The views of a scene show one set of named points, each view turned or mirrored, and shifted as a whole, with a little noise and some points left out.
In the rows, 100 means zero.

Scene 1
View 1
Z412: [ 97 118 108 104 125 112  97 124  86  97  70 132 106 122  84  84  94 144
 111 112  91  94]
Z258: [124  79  96  85  95 109  98 132  90  91  90  71  99  90 107  94 104 106
 132  95 104 119]
Z218: [115  92  98  94 104 110  94 127  89  92  82  93  98 101 101  92 102 116
 124 101  98 113]
Z323: [111 118 101 107 115 112  94 106  91 104  81 111 102 108  93  93 115 125
 109  99  97 104]
Z847: [ 89 117 108 106 115 112 111 117  87 109  68  81 113 114  84  99 100 123
 111 104  99  95]
Z168: [110 108  98 105 106 110  93 108  92  98  82  97  94 103  98  97 113 112
 114  97  96 113]
Z214: [116 104 101  97 108 112 100 119  90 104  84  88 107 102  95  93 110 121
 119  97 103 105]
Z14: [104 120 111  97 118 117 118 118  88 129  80  71 131 110  78  94 111 131
 113  98 109  82]
Z353: [100 114 108 100 116 113 110 119  87 112  75  85 116 111  84  94 105 127
 113 102 101  94]
Z584: [124  89  88  99  91 106  83 111  95  82  90  88  79  88 115 100 117  94
 124  90  97 134]
Z933: [100  80  93 103  89 102  86 122  90  65  71  87  72  95 116 103  94  89
 124 102  88 137]
Z60: [106  88  97  99 102 105  88 130  88  76  73 104  85 103 106  93  92 112
 124 106  91 123]
Z674: [107  95  94 104  96 107  86 114  91  80  78  96  81  97 109 100 105 101
 119  98  92 128]
Z414: [119  80  94  90  92 108  97 125  92  88  87  65  92  88 109  99 106  96
 131  95 102 125]
Z314: [132 122  90 111  96 113  92  74 103 122 103  70  98  85 104 108 154  93
 107  76 107 119]
Z515: [ 85 102 102 109 101 107 103 117  88  88  64  75  92 106  97 105  95 101
 115 103  93 115]
Z457: [104  98 103  98 110 109  95 131  87  86  74 110  97 110  96  90  92 126
 120 107  93 109]
Z410: [118  97 103  89 108 113 105 128  89 109  88  77 114 100  93  91 107 122
 124  97 106 101]
Z208: [112 113  97 108 103 111  98  98  95 109  85  79 100  99  97 102 122 107
 112  91 101 111]
Z661: [ 77 105 107 108 109 107 104 127  84  84  56  96  95 117  92  99  83 116
 113 112  89 107]
Z129: [114 100  93 104  99 108  88 111  93  89  84  95  88  96 106  97 114 105
 118  96  96 123]
View 2
Z847: [ 90 125  99  90 118 100  96  90  95  76 115  77 101  99 105  96 100  97
 102  82 122 107]
Z674: [108 118  86  93  74  97  82 126  87  94 111 101  70  78  87 102 101 103
 112  82 106 104]
Z168: [ 97 123  95  85  93  93  89 103  84  90 119  94  76  82  86 103 103 102
 108  86 106 104]
Z60: [106 114  97  97  72  98  82 128  99  92 104  91  78  80 102 102 107 105
 116  82  99 113]
Z353: [ 84 122 106  86 118  99  93  86  93  81 117  79  97  93  99  96 105  99
 108  85 117 113]
Z410: [ 80 109 107  85 111 106  82  97  90  89 111  86  87  82  84  90 108 104
 123  87 118 126]
Z661: [106 123  93 102  92 100  94 115 107  77 105  76  98  98 123 103 102  97
 101  76 112 104]
Z14: [ 72 120 111  82 139 104  94  71  88  78 121  75 101  96  90  90 104  98
 112  87 128 119]
Z208: [ 91 124  87  80 108  98  86  96  71  88 124 102  72  84  69  96  95 101
 108  86 123 101]
Z412: [ 94 129 120  86  97  84 102  84 110  89 115  65 101  90 119 113 114  99
 102  86  82 110]
Z314: [ 88 129  80  68 112  94  85  87  50  96 139 120  54  75  39  98  91 102
 108  91 124  93]
Z258: [ 88 101  97  92  91 112  71 123  88  94 105  99  73  73  77  85 107 108
 131  85 121 127]
Z414: [ 96 102  86  97  85 113  71 135  86  91 103 104  70  75  79  85 102 108
 128  82 126 122]
Z214: [ 87 116 104  85 105  99  86  97  89  90 116  88  84  82  86  96 106 103
 117  87 110 116]
Z218: [ 93 111 102  90  89 101  82 113  94  93 109  90  81  79  91  97 108 104
 121  85 106 119]
View 3
Z314: [ 92 106  84 133 112 145  91 137 102  64 112  96  79 109  79  92  95 115
  78 130  91 113]
Z457: [111 107 100  73  99  88  92 101  95 113  97 106 106  97  93  96 115  95
 100  88 114 101]
Z414: [115 122  90 117 133 103  77 122  98 121 102  99  90 102  69 100 117 101
  94 101 119 104]
Z674: [ 99 120  99  94 111 102  71 112  97 104  91  93  96  99  75  95 118  99
  77 100 122 100]
Z847: [102 103  75  86  85  93  91 106 105 108 110 103  97 114 111 102  97  92
 113  92  91 108]
Z584: [107 120 105 107 126 112  78 120  95 101  94  98  93  94  64  92 121 106
  76 107 125 100]
Z218: [115 110  99  91 113  97  91 111  95 113 100 105  99  97  83  96 114 100
  98  96 114 102]
Z933: [ 97 130  97  96 119  92  54 108  99 119  83  88  95  98  67  98 126  96
  73  94 133  96]
Z214: [114 104  92  96 106 104  99 114  97 103 107 107  97 102  92  96 106 101
 105 100 103 107]
Z129: [102 114  99  97 110 108  81 115  97  97  97  98  95  99  77  94 114 102
  82 104 115 102]
Z323: [102  99  98  81  89 107 101 109  98  86 103 105 100 102  98  91 103 100
  93 104 100 105]
Z258: [123 117  94 114 133 102  88 121  95 122 103 105  92  98  71 100 117 104
 101  99 117 105]
Z661: [ 96 113  83  71  86  78  73  95 103 120  95  96 103 108 103 101 110  86
 100  82 109 101]
Z353: [109 100  81  88  92  97 101 109 102 106 113 108  99 110 108 100  98  97
 115  95  92 109]
Z208: [ 97 107  83 107 102 116  88 120 103  90 107  99  89 108  90  96 101 103
  91 110  97 108]
Z515: [ 94 119  76  94  99  91  65 107 106 116  98  92  94 111  93 103 109  91
  93  92 108 103]
Z168: [100 108  95  91 101 107  88 112  99  94  99 101  96 101  89  94 108 101
  89 104 108 104]
Z412: [107  94 104  51  76  87 109  93  95  98  99 111 113  98 112  91 107  94
 106  88 103 102]
Z410: [123 104  88 102 113 101 104 117  97 113 113 112  95 104  91 100 106 101
 114  98 102 108]
Z14: [115  94  71  98  92 102 112 115 103 104 123 114  95 115 116 102  89  99
 129  97  79 114]
View 4
Z323: [ 77 119 106  98 106 102 118  91 115 101  97 100  91 108 108  97 108  74
  89  93 101  87]
Z584: [ 95 134 100 122  96 122 116  79 105 111  95 120  93  85  78 116  95  83
 100 100 139  80]
Z515: [101 106 128 123 107 105 115 102 115 103 104 100  87 105 103  93 102  78
 119  85 132  71]
Z168: [ 85 121 108 109 103 106 117  90 111 103  99 105  91 100 100 101 102  77
  96  93 117  82]
Z412: [ 87 107 112  77 109 108 134 105 131  95  85  90  97 130 105  85 124  66
 100  98  90  92]
Z457: [100 108 112  97 105 116 128 101 121 104  88 100  99 118  93  98 111  73
 109  99 114  91]
Z314: [ 57 134  99 132 101  87  91  69  87 108 117 114  80  71 117 117  79  87
  67  85 115  79]
Z129: [ 90 127 106 115 100 113 117  86 110 106  97 111  90  93  90 106 100  79
  99  95 127  79]
Z208: [ 78 116 109 119 105  95 105  86 102 105 107 105  88  94 112 106  92  80
  90  87 116  82]
Z933: [112 129 116 128  99 126 125  92 116 107  97 116  89  89  71 101 104  82
 123  96 155  66]
Z214: [ 89 106 107 107 104 106 112  93 107 108  96 103  97 110 105 110  95  78
  96  94 110  96]
Z218: [ 99 110 107 107 103 117 119  93 111 109  90 107 100 108  90 110 100  78
 105  98 122  92]
Z353: [ 86  92 117 103 110  96 111 102 110 105  98  93  96 121 118 101  98  75
 100  88 102  95]
Z60: [107 120 111 109 101 124 128  95 119 106  89 109  95 106  78 101 109  77
 115 100 132  81]
Z414: [106 110 109 131  99 119 108  87  99 117  97 115  98  94  84 123  84  86
 112  94 143  87]
Z661: [106 101 130 106 110 108 127 111 126  98  96  94  91 119 100  83 115  72
 125  89 122  75]

In a view up to two points have been moved. Name them for each view, in the order of its rows, or write none.
view 1 -> Z584
view 2 -> Z208, Z414
view 3 -> none
view 4 -> none
